Each row is a point on a tangle of strands that fork, close into loops and nearly touch. The rows are in no order.
In the rows, zero is written as 128.
Points whose rows are less than 49.1 apart are linked; no others are. Some points are linked to none.
<689>: [181 109 139 168  76 177  89  92 135 123 134 126 137 101 173]
<745>: [179 133 160 114  63 193  78 137 120 124 145 130 147 110 126]
<440>: [107 112 153 145 134  81 184 116 126 121 144 128 111 139 136]
<302>: [145  88 166 169  83  90 164 106 104 110 151 110  95 127 142]
<345>: [ 74 129  77 113 183 125 139 144 136 143 133 136 148 163 128]
<755>: [113 144 123 147 169 103 161 103 120 106  85 105  93 125 114]
<237>: [111 132 134 119 118 109 165 145 131 113 153 131 112 146 148]
<222>: [ 70 122  58 106 191 123 112 144 131 160 127 138 159 161 125]
<54>: [146 147 165  97 111 107 155 183 123 135 160 139 126 149  87]
<497>: [174 106 146 155  69 192  83 102 137 124 145 123 142 104 172]
<530>: [ 67 117 158 110 159 104 172 157 117 136 158 138 131 150 115]
<596>: [109 122 136 128 128  97 176 134 133 117 144 130 111 146 143]
<187>: [ 84 118  37 117 200 101  89 119 126 176 102 133 154 148 110]
<788>: [128 144 137 154 141  98 168 106 116 101  88 105  82 119 125]
<197>: [183 118 123 169  79 159 107  91 125 119 126 129 125 100 165]
<387>: [ 86 137  63 126 213 115 102 102 112 148  75 107 130 124  97]
<601>: [193 100 146 174  88 173  83  90 152 126 118 119 130  86 173]
<408>: [123 154 101 146 164 110 159 106 135 119  99 133 121 129 133]
<674>: [105 130 118 148 180  95 174 108 127 124 101 109 108 140 109]
<14>: [122 153 103 136 146 116 156 117 141 118 122 146 126 132 147]
<508>: [162  98 140 168  65 129 140 109 107 108 154  99  99 144 153]
<255>: [ 68 111  85 117 187 109 146 141 134 152 134 128 142 169 116]
<55>: [ 83 110 132 141 168  88 181 116 131 133 139 129 128 151 122]
<44>: [100 124 121 142 164  92 179 116 138 127 126 125 116 149 126]
<396>: [192 164 135  94  77 128 122 163 141 145 158 156 158 143  88]
<141>: [169 159 148  94 103 113 148 178 134 142 156 145 138 152  82]
<138>: [197 157 146 100  73 153  94 151 143 146 143 159 169 114  97]
<427>: [108 160 118 143 170 120 152  99 116  96  74 107  93 108 127]
<126>: [165 113 143 130  89 159  80 126 172 122 134 146 139  88 178]
<129>: [160 135 149 115  73 178  86 136 128 118 146 140 142 103 152]
<711>: [172 110 162 147  66 209  75 111 135 123 149 117 146 110 165]
<673>: [129  91 181 170  91  77 178  91  85 114 153 126 108 119 137]
<547>: [127 148 141 156 121 116 147  97 100  79  79  94  63 105 143]
<47>: [167 124 163 106  87 175  62 158 175 123 131 135 143  90 156]
<171>: [ 69 121 155  99 170 112 161 176 115 148 154 140 138 158  90]
<580>: [ 66  97 136 136 177  87 175 116 123 145 144 133 139 149 112]
<259>: [110 150 135 147 131 122 144  87 104  73  78  94  63 100 151]
<240>: [ 99 161 125 140 157 125 143  90 108  81  73 104  81  99 144]
<495>: [ 71 130 124  99 173 125 151 176 127 140 148 132 138 166 105]
<789>: [137 137 144 159 120 102 156 101 105  93  86  97  69 112 130]
<144>: [160 129 132 130  76 165  98 121 131 115 141 145 135 102 169]
<736>: [ 94 128 162 107 133 107 169 167 120 124 159 136 120 145 120]
<522>: [175 112 141 144  98 153  86 114 177 123 121 143 134  85 179]
<740>: [185 145 163  94  88 164  72 164 160 140 129 154 161  93 115]
<598>: [ 86 128  53 119 217 112  74 104 115 165  67 118 142 114 101]
<806>: [117 147 113 116 125 123 153 138 137 116 140 146 126 140 152]
<630>: [183 161 141  93  85 119 137 169 138 143 156 147 147 154  83]
<405>: [196 147 145 112  56 166 102 147 118 135 150 128 152 141  91]
<527>: [165 126 122 145  85 147 113 106 135 120 133 147 130 102 171]
<179>: [ 74 113  40 109 196 111  96 132 129 174 116 141 163 154 117]
<18>: [169 124 166 129  61 212  75 127 120 122 150 117 151 115 142]
<459>: [157  97 147 167  81 101 157 107 109 109 142 105  90 135 146]
<80>: [192 151 154  99  78 162  81 155 146 140 135 154 164 104 105]
<204>: [ 63  94  80 123 191  96 136 137 132 160 132 121 144 168 107]
<261>: [139 114 139 130  78 120 149 138 116 103 158 117 103 138 153]
<31>: [ 87 156 102  95 168 144 137 165 133 138 135 149 150 153 126]
<471>: [ 54  77  77 116 192  78 124 133 123 170 133 123 142 167  99]
<178>: [186 112 141 164 103 150  88 100 163 125 103 134 120  78 169]
<713>: [117 107 165 153 129  74 185 105 117 118 138 127 105 130 132]
<633>: [ 90 122  42 119 211 103  80 107 121 176  82 130 150 128 104]
<499>: [115  97 175 156 105  76 184 102  98 118 159 133 111 124 139]
<370>: [ 70 137  94 131 206 116 134 101 108 114  80  87 103 126 102]
<174>: [177 129 169 101  81 182  60 161 168 131 128 134 150  91 135]
<797>: [ 81 148  89 103 177 143 128 153 135 140 131 153 159 152 134]
<575>: [ 84 146 111  89 174 136 139 182 126 144 141 138 145 166 100]
<358>: [196 160 138 101  64 148 107 152 134 144 153 150 164 136  90]
<799>: [ 80 125 107 140 203 100 148 104 117 127  89  93 105 135  89]
<406>: [165 118 157 118  78 182  72 135 157 122 140 139 143  92 164]
<262>: [190 142 152 111  59 180  92 143 111 129 145 129 148 124 104]
<7>: [ 76 141  77 130 210 117 115  99 109 131  75  95 117 123 100]
<375>: [115 138 168  98 120 113 161 178 116 125 157 133 116 144 111]

How many points has the smallest loop of links through each point below? Write none if it is on no loop.
<197> -> 9
<427> -> 7
<174> -> 11
<178> -> 10
<797> -> none

A tip is a point with one link. Name the tips that can be reached along the links from each point below, in the order of the rows.
<440> -> <408>, <508>
<7> -> <471>, <799>
<674> -> <580>

A fork is a point with three links, a tip a point with one. Leave the first point through the second and follow the links. Name the first fork or tip that comes.
<580> / <55> -> <755>
<736> / <375> -> <358>
<633> / <598> -> <799>
<689> / <197> -> <129>
<7> / <387> -> <345>
<596> / <237> -> <408>

Name the points in between on the shortest way along the links from the first point to the second, in order.
<580> / <788> -> <55>, <44>, <674>, <755>
<255> / <179> -> <345>, <222>
<630> / <174> -> <396>, <358>, <138>, <80>, <740>
<799> / <187> -> <370>, <7>, <387>, <598>, <633>
<375> / <495> -> <736>, <530>, <171>
<499> / <408> -> <713>, <440>, <596>, <237>, <806>, <14>
